Points on a hilly landscape, in no order, each with its height.
A climber steps from a point to whichever of its 6 nearest points has the largest rise for the distance, and stops where none of them is higher. Distance is the straight distance between rows; heights are no part of it.
Q_857 (h 40.8): [131  98  64 193 129 105 145 125 106 110 129]
Q_205 (h 32.4): [ 93 163 128 132 125 131 176 142 111 177 158]
Q_526 (h 40.9): [144 119 110 144 114 108 102 126 176  98 105]
Q_101 (h 48.4): [117 159  89 149 115  88 136 130 162 137 139]
Q_912 (h 0.5): [111 118 167 111 134 192 191 129  69 174 143]
Q_754 (h 6.8): [125 124 202  74 134 178 128 138 122 162 132]
Q_109 (h 39.7): [144 125 151 115 127 105  87 121 170 101 108]
Q_992 (h 20.5): [112 144 169 101 126 136 134 129 135 151 138]
Q_638 (h 33.6): [152 128 185  72 140 158  78 126 126 101 114]
Q_859 (h 62.6): [151 120 226  59 151 153  70 146 133 142 122]
Q_593 (h 42.3): [145 105 113 139 110 125 113 121 144  74 108]
Q_302 (h 16.0): [116 132 195  87 129 159 120 131 140 170 134]
Q_431 (h 6.1): [114 121  98 152 142 147 180 113  68 126 148]
Q_345 (h 7.4): [132 106  99 146 128 150 171 111  73 101 134]
Q_130 (h 54.0): [121 115  46 201 134 102 151 124 105 133 148]
Q_672 (h 38.0): [143 122 170  91 135 111  80 122 159 104 116]
Q_595 (h 36.8): [137 120 135 109 122 126 122 121 153 105 110]
Q_437 (h 21.4): [137  91  59 184 127 125 145 127  97  93 122]
Q_937 (h 28.8): [146 124 170  95 125 159 115 119 138  96 114]
Q_616 (h 15.4): [131  82  73 156 140 170 167 108  50  88 127]
Q_165 (h 24.2): [ 88 184 123 122 128 140 171 160  95 221 153]
Q_472 (h 42.5): [149 127 201  70 148 137  65 127 143 108 116]
Q_713 (h 36.3): [113 123  65 173 140 113 167 110  84 125 144]
Q_96 (h 19.3): [101 168 167 101 125 121 126 154 140 204 142]
Q_200 (h 10.9): [125 123 142 115 127 176 170 115  84 134 136]
Q_323 (h 32.7): [120 145 138 122 119 104 125 124 152 159 134]
Q_613 (h 50.9): [163  92  97 144 117 146  96 140 143  49  83]
Q_44 (h 41.6): [158 101 135 126 122 112  63 133 176  69  99]
Q_303 (h 31.2): [ 95 174 134 123 117 111 148 145 147 188 148]
Q_496 (h 45.4): [157 106  88 161 113 115 100 137 159  79  96]
Q_140 (h 23.9): [110 163 153 108 124  95 110 134 170 165 132]
Q_608 (h 25.7): [140 100  97 147 122 150 144 121 108  81 111]
Q_973 (h 16.6): [110 157 184  93 134 126 112 138 151 181 136]
Q_29 (h 31.1): [139 138 217  71 163 105  62 144 148 179 136]
Q_471 (h 33.4): [128 145 125 140 117  71  92 128 189 137 126]
Q_436 (h 59.1): [129  88  48 187 144 132 159 110  75 111 133]
Q_190 (h 43.8): [127 122  96 148 104  82 109 131 173 118 125]
Q_814 (h 26.3): [116 130  95 155 125 125 161 120 114 127 138]
Q_493 (h 38.8): [ 99 145  44 179 157 102 168 113  89 170 168]
Q_721 (h 30.7): [146 113 146  97 126 164 115 128 129  75 104]
Q_714 (h 8.6): [108 143 126 139 147 157 185 124  64 161 152]
Q_290 (h 33.7): [162 114 171  82 137 145  79 126 145  73 102]
Q_217 (h 31.4): [ 98 150  78 157 143 115 180 124  85 162 161]
Q_854 (h 57.7): [143 108  73 166  98  99 126 131 153 101 116]
Q_619 (h 45.3): [125 123  61 186 111  85 144 140 145 127 140]
Q_183 (h 15.5): [123 163 180 102 143  88  70 127 170 170 135]
Q_851 (h 39.9): [145 107  89 173 101  86  87 146 187  97 108]
Q_970 (h 29.6): [138 139 191  84 139 138 101 118 138 143 123]
Q_413 (h 22.9): [139 116 130 117 123 162 147 117 100  88 111]
Q_435 (h 50.3): [100 164  91 146 116 104 160 136 132 163 151]
Q_458 (h 12.0): [123 134 151 117 115 152 152 125 120 126 126]
Q_639 (h 14.0): [136 134 171  92 121 175 153 123 112 122 125]

Write out the way that a climber takes from each point below.
Q_471 => Q_101 Q_435
Q_323 => Q_101 Q_435
Q_431 => Q_713 Q_436
Q_493 => Q_130 Q_436
Q_96 => Q_303 Q_435
Q_290 => Q_472 Q_859

Where does a climber stop that starts at each point below?
Q_140 => Q_435
Q_595 => Q_854
Q_526 => Q_854
